Each row is a point on a landscape with many valleys, with its height.
From any point a ball rolls to the lowest of the 2 points nearest to it. It stops when none of these is lower. Distance is the straight distance between rows; heights are no part of it.
j189: [144 118 129  77  98 105 167 137  95 132 121 134 154 101 102 153 142 139
 117 141 109 141 135]  height 38.4
j681: [103  88 110  83 118 128  95  84 124 129 108 109 112 134 121 106 102  67
 135 117 134 137 117]  height 32.6
j682: [171 123 129  83  78 133 119 119 114 147 107 144 120 139 116 141 101 115
 112 133 116 131 114]  height 26.9
j313: [160  99 147  99  97  92 104 134 116 107 105 118 107 144 126 115 125 171
 106 131 101 150 118]  height 43.7
j335: [134 122 168 174 101 149 103 121 156 143 101 147 104 162 147  88  60 145
 111 102 134 112 128]  height 30.4
j151: [120 132 125 146 157 113  93 126 149 132 125 115 117 143 152 113 156 117
 132 125 147 119 118]  height 14.3
j686: [109 126 148 135 156 132 130 150 156 166 158 111 163 152 117 101 151  93
 126 108 169 131 139]  height 24.2
j337: [143 131  82 129 123 131 120 120 130 145 170 138  97 122  91 129 129 143
 137 132 118 170 148]  height 66.2
j74: [155  83 134  40  87 126 140 102  92 128 101 126 144 104  92 123 140 112
 107 110 143 104 116]  height 57.7
j116: [141 148 107 129 124 143 128 134 118 123 106 134  91 179 124 161  98 131
 119 125  97 151 113]  height 27.1
j731: [148 132 139 151 125 136 107 131 132 112  97 135  97 171 155 136 128 146
 117 121 121 119  98]  height 27.2
j93: [134 153 116 112 129 127 155 139 108 111  98 108 137 156 123 155  99 132
 116 130  97 147 125]  height 22.2
j196: [ 89 120 165 177 128 118 127 135 160 125 100 127 142 159 158  82  49 107
 131 120 144 131 149]  height 53.9
j296: [126 144 128 151 141 114 153 145 125  77 142 126 144  82 138 141 167 153
 152 155 103  83 132]  height 48.3
j78: [141 154 121 143 143 154 106 126 135 161 143 141  99 165 141 151 154 120
 115 116 136 138 113]  height 46.4
j488: [127 113 148 113 142 115 164 128 110 109 148 129  97 112 131 183 142 171
 135 148  59 145 138]  height 35.9
j281: [ 89 121 147 179 150 130 113 129 156 137 133 108 120 166 150  84  76  98
 141 111 136 146 154]  height 52.5
j479: [125 146 122 155 162 134 129 146 161 141 169 117 147 144 120 109 147 118
 120 139 144 127 135]  height 19.4
j995: [132 141 103 124 139 132 121 118 118 125 137 142  75 158 122 158 136 124
 126 139 108 176 117]  height 33.2
j657: [123 118 155 116  98  86 108 140 137 116 132 121 116 120 141  97 146 136
 128 161 108 146 115]  height 28.0
j368: [125 181  97 172 162 159 155 142 135 118 134 116 158 124 119 152 110 118
 144 130 130  96 136]  height 50.3
j48: [159 140 124  92  87 134 146 132 103 136 107 132 150 112 118 154 127 125
 122 141 111 122 106]  height 33.0
j400: [122 159 114 147 143 125 141 161 125  81 136 126 125 114 136 145 127 148
 140 148  79 128 134]  height 23.2
j760: [102 137 108 168 156 141 105 119 136 118 139 123 116 168 149 102 103  92
 139 133 140 143 139]  height 50.1
j729: [125 141 100 139 129 131 113  97 125 138 138 129  97 134 150 151 137  82
 143 144 128 129 110]  height 41.5
j10: [119 122 148  65 106 104 160 114 100 130 100 137 175  92 120 131 175  87
 132 137 154 109 103]  height 48.7
j465: [ 81 104 168 161 144 135 127 118 142 119  84 114 130 159 145  99  25 100
 128  86 152 104 152]  height 55.0
j613: [130 135 108 136 145 123 125 118 130 116 167 137  70 131 131 151 167 150
 135 136 106 152 127]  height 40.9
j428: [102 120 168 153 146 130 124 118 124 137  98 144  94 156 143 124   4 114
 114  77 159 104 140]  height 56.4
j421: [124 114 124 118 150 113 187 106 111 104 151 116 121  91 119 173 146 138
 151 159  85 139 148]  height 30.2
j127: [157 118 111 122 146 141 121 139 126 144 112 101 152 155 120 143 152 151
 108  84 162 122 134]  height 24.1
j638: [106  86 138  60 130 103 132  83  97  92  91 109 125 115 135 134 150  79
 129 127 128 109 103]  height 57.4
j810: [148 150 100 157 158 141 122 146 126 121 154 135 103 133 122 148 157 153
 131 126 115 129 119]  height 46.0
j967: [120 137 148 197 112 131 117 141 159 124 127 125 154 121 152  85  94 156
 136 124 147 110 131]  height 15.6
j962: [113 120 163 162 109 117 114 154 147 122 106 110 173 131 133  80 119 146
 127 129 146 123 133]  height 19.7
j831: [145 121  80 102 156 150 133 126 127 160 132 129 144 148 102 141 150 129
 112  87 155 132 148]  height 31.7
j225: [108 121 123 110 151 135  98  80 125 138 125 124  93 142 144 130 152  74
 133 126 146 134 112]  height 33.6
j401: [138 150 132  99 126 134 135 169 124 123 156 139 124  95 116 170 152 156
 131 148  79 132 120]  height 53.0
j448: [142 108 129 105 130 110 146 125 107 123 127 126 102 126 135 160 149 154
 121 133  97 142 127]  height 41.4
j373: [145 133 111 109 145 118 165 147 116 128 150 129 143  99 110 164 166 147
 128 142 110 126 144]  height 48.1
j799: [127 122 153 153 147 165 108 121 116 171 101 149  90 180 121 134  40 131
 100  80 155 110 115]  height 60.5
j547: [118 179 131 150 131 133 129 177 155  98 126 121 147 135 132 137 116 151
 127 142 100 134 128]  height 18.1
j70: [148 141 112 139 116 137 174 135 113 121 176 144 159  61  96 130 180 123
 148 146 128  92 136]  height 37.0
j321: [124  95 160  46 108 117 123 105  94 118  91 127 156 108 123 127 153  95
 121 121 137 101  98]  height 53.4
j763: [120  97 117 127 136  99 135 109 111  88  95  94 134 116 144 132 128 143
 126 141 120 116 129]  height 32.4
j667: [108 114 112 102 158 119 125 113 137 129 130 106 132 137 138 130 168  95
 126 132 153 127 123]  height 24.3
j648: [172 134 155 124  91 152 102 136 135 184 130 154 118 149 136 152 123 129
 101 101 140 125  95]  height 56.9
j711: [139 140 105 104 162 134 131 128 129 166 143 132 109 156 122 142 175 115
 112 105 157 145 127]  height 39.4
j121: [135 151  90 152 128 156 119 120 131 152 154 130 123 122 107 125 106 114
 136 137 129 149 145]  height 69.1
j212: [107 120 127 137 145 149 138 129 150 190 156 118 160 128  99 105 117  86
 128  90 188 121 153]  height 15.5
j118: [143 146 114 129 103 143 114  98 127 128 106 146 101 116 160 153 116 105
 134 151 124 103 100]  height 47.2
j25: [ 93  86 126  65 139  95 168 105  95 114 114 120 157  89 106 113 183 113
 134 111 157 130 151]  height 32.5
j999: [115 108 141  63 164  91 171 136 104 119 131 126 159  92 118 127 208 122
 122 124 160 127 148]  height 38.8
j650: [123 132 126 204 138 158 106 116 150 121 116 131 138 133 154 100  70 147
 129 108 155  94 143]  height 10.1
j326: [121 125 156 132 103  97 115 168 150 122 132 122 156 118 126  77 137 150
 129 148 127 144 128]  height 23.3
j260: [111 166 164 175 109 128 107 165 180 112 127 140 123 159 151  99  90 148
 127 125 109 149 132]  height 25.2
j218: [146 139 124 171 134 160 107 120 135 114  95 131 126 152 163 133  99 171
 114 109 135  95 114]  height 21.2
j318: [151 166 119 117 141 149 144 159 136 149 181 134 152 103 104 140 168 123
 133 123 145 109 144]  height 52.2
j12: [133  75 135  93 131  97 137  81 108 135 136 144  94  97 137 143 165 147
 136 125 132 128 127]  height 25.1
j284: [134 125 140 151 139  99 118 125 127  84 132 126 115  93 165 134 162 166
 136 157 113 100 120]  height 42.8
j609: [140 140 121 114 128 119 124 151 148 152 185 140 122 107 108 131 183 124
 130 139 126 138 132]  height 58.5
j22: [128 125 122  85 132 120 191 146  82 111 138 128 164  92 101 160 170 157
 127 139 111 141 154]  height 43.5
j298: [110  99 112 112 141 151  92  94 131 138 110 105 125 144 128 101 104  99
 129  98 152 128 126]  height 37.7
j241: [134 132 135 166 124 135  93 114 145 120 110 136 102 133 170 116 137 129
 128 126 139 106 103]  height 23.0
j504: [126 121 155  44 128  94 159 134  99 128 115 133 160 109 130 146 187 108
 114 132 149 146 129]  height 43.8
j914: [127 161 108 163 155 143 154 132 129  93 155 113 153  99 123 125 145 127
 142 156 122  91 133]  height 52.8
j848: [146 112 109 108 124 121 122 124 137 147 149 131 117 119 110 133 158 139
 127 129 135 157 141]  height 62.9
j54: [ 99 170 134 179 114 148 108 150 154 100 134 162  89 159 144 102  85 151
 123 138  92 167 128]  height 28.4
j11: [114 109 140 150 147 150 112 138 141 185 133 118 153 136 115 111  83 115
 133  98 175 122 154]  height 22.5
j120: [108 162 100 164 156 149 133 108 137 126 132 112 135 136 140 130 106  95
 148 142 137 118 124]  height 47.1
j740: [134  99 133 128 139  92 133 104 132 110 143 128 103  96 151 137 180 143
 140 149 113 118 129]  height 36.2
j191: [101  93 164 140 141 162  94 103 109 165 108 132  97 175 126 129  13 112
 108  72 157 114 139]  height 58.4
j567: [137  90 108 116 110 108 141  87 111 143 159 141  96  82 118 131 140 136
 141 144 123 132 144]  height 9.4
j545: [150 120 142 101 111 104 125 138 111 113 125 137  91 137 123 152 126 178
 116 150  69 161 116]  height 45.7
j45: [111 144 171 186  98 125 105 132 173 122 117 158 105 158 172  84  77 155
 128 114 131 135 126]  height 27.6
j621: [126 113 130  96  91 121 106  81 131 146 114 131 109 150 133 109  94  74
 128 138 123 147 113]  height 26.7
j834: [145 117 123 101  70 134 117 100 116 149 116 143 131 114 111 117  94  82
 135 141 122 120 109]  height 19.3
j828: [144 164 100 125 130 148 166 133 131 144 172 151 160  85  96 138 173  86
 149 141 149 108 142]  height 45.9
j723: [113  97 117 107 135  97 176  95 115 126 149 126 114  78 101 142 150 120
 147 153 113 144 157]  height 23.1
j818: [130  90 120 129 108  91 130 125 107 100 114 106 146  97 121 109 130 169
 136 137 117 125 135]  height 36.7
j306: [108 174 150 172 150 133 129 182 181 104 140 126 144 141 144  94 111 156
 129 140 109 128 133]  height 22.0
j749: [135 167 105 170 135 180 100 162 134 137 157 155  93 130 123 148 128 158
 139 133 114 140 114]  height 38.7
j445: [163 129 128 124 110 158  94 102 125 161 124 146  92 155 139 147 133 128
 123 111 138 128  97]  height 52.3
j160: [162 146 129 111 105 134 119 170 134 137 139 138 152 115 119 149 140 160
 123 131 100 154 120]  height 56.7
j486: [147  91 132 107  84 104 102 119 117 101 105 117 130 116 116  98 107 156
 121 124 123 131 127]  height 40.6
j416: [126 120 127 172 136 149 115 119 138 123  93 107 161 139 144 115 100 156
 118 112 155  87 129]  height 15.8
j576: [118 149 129 144 141 124 143 151 147 128 126 113 172 127 119 117 129 117
 129 135 135 134 133]  height 11.8
j214: [ 99 122 120 134 119 122 145 137 114 115 113 108 177 116 102 100 132 101
 144 150 145 122 130]  height 18.3
j248: [134 124 106 142 109 122 160 125 118 123 141 134 166  87 111 108 153 116
 145 149 147 108 138]  height 26.4
j791: [167 141 148  99  85 128 105 161 146 172 136 143 139 138 126 148 144 138
 106 129 124 143 108]  height 59.5
j179: [ 92  93 120  84 120 108 145 118  95 121 111 115 170 107  97 101 148 100
 138 131 145 135 132]  height 25.4
j347: [110 178 131 178 129 160 104 171 158 127 157 156 105 152 127 123 114 155
 135 129  94 152 127]  height 32.7
j765: [113 131 118 147 145 104 141 131 117  77 112 108 115 132 148 127 118 146
 133 154 100 132 136]  height 28.2
j899: [145 136 122 108 130 143 128 149 111 136  93 107 156 170 129 153 120 133
 111 108 130 130 127]  height 17.6

Where does a ball stop that starts at each point below?
j337 => j576
j648 => j899
j313 => j547
j74 => j576
j791 => j834
j191 => j120
j799 => j120

Call two points neighbours if one is among the 2 nearest of the other. Go from one point of each pair to the other, from neighbour to neighbour, staying as low as possible. Name the highest point that can't be avoided.
j547 / j899 => j810
j151 / j567 => j545
j120 / j547 => j914
j834 / j260 => j298
j151 / j547 => j335
j650 / j151 => j731
j212 / j576 => j686
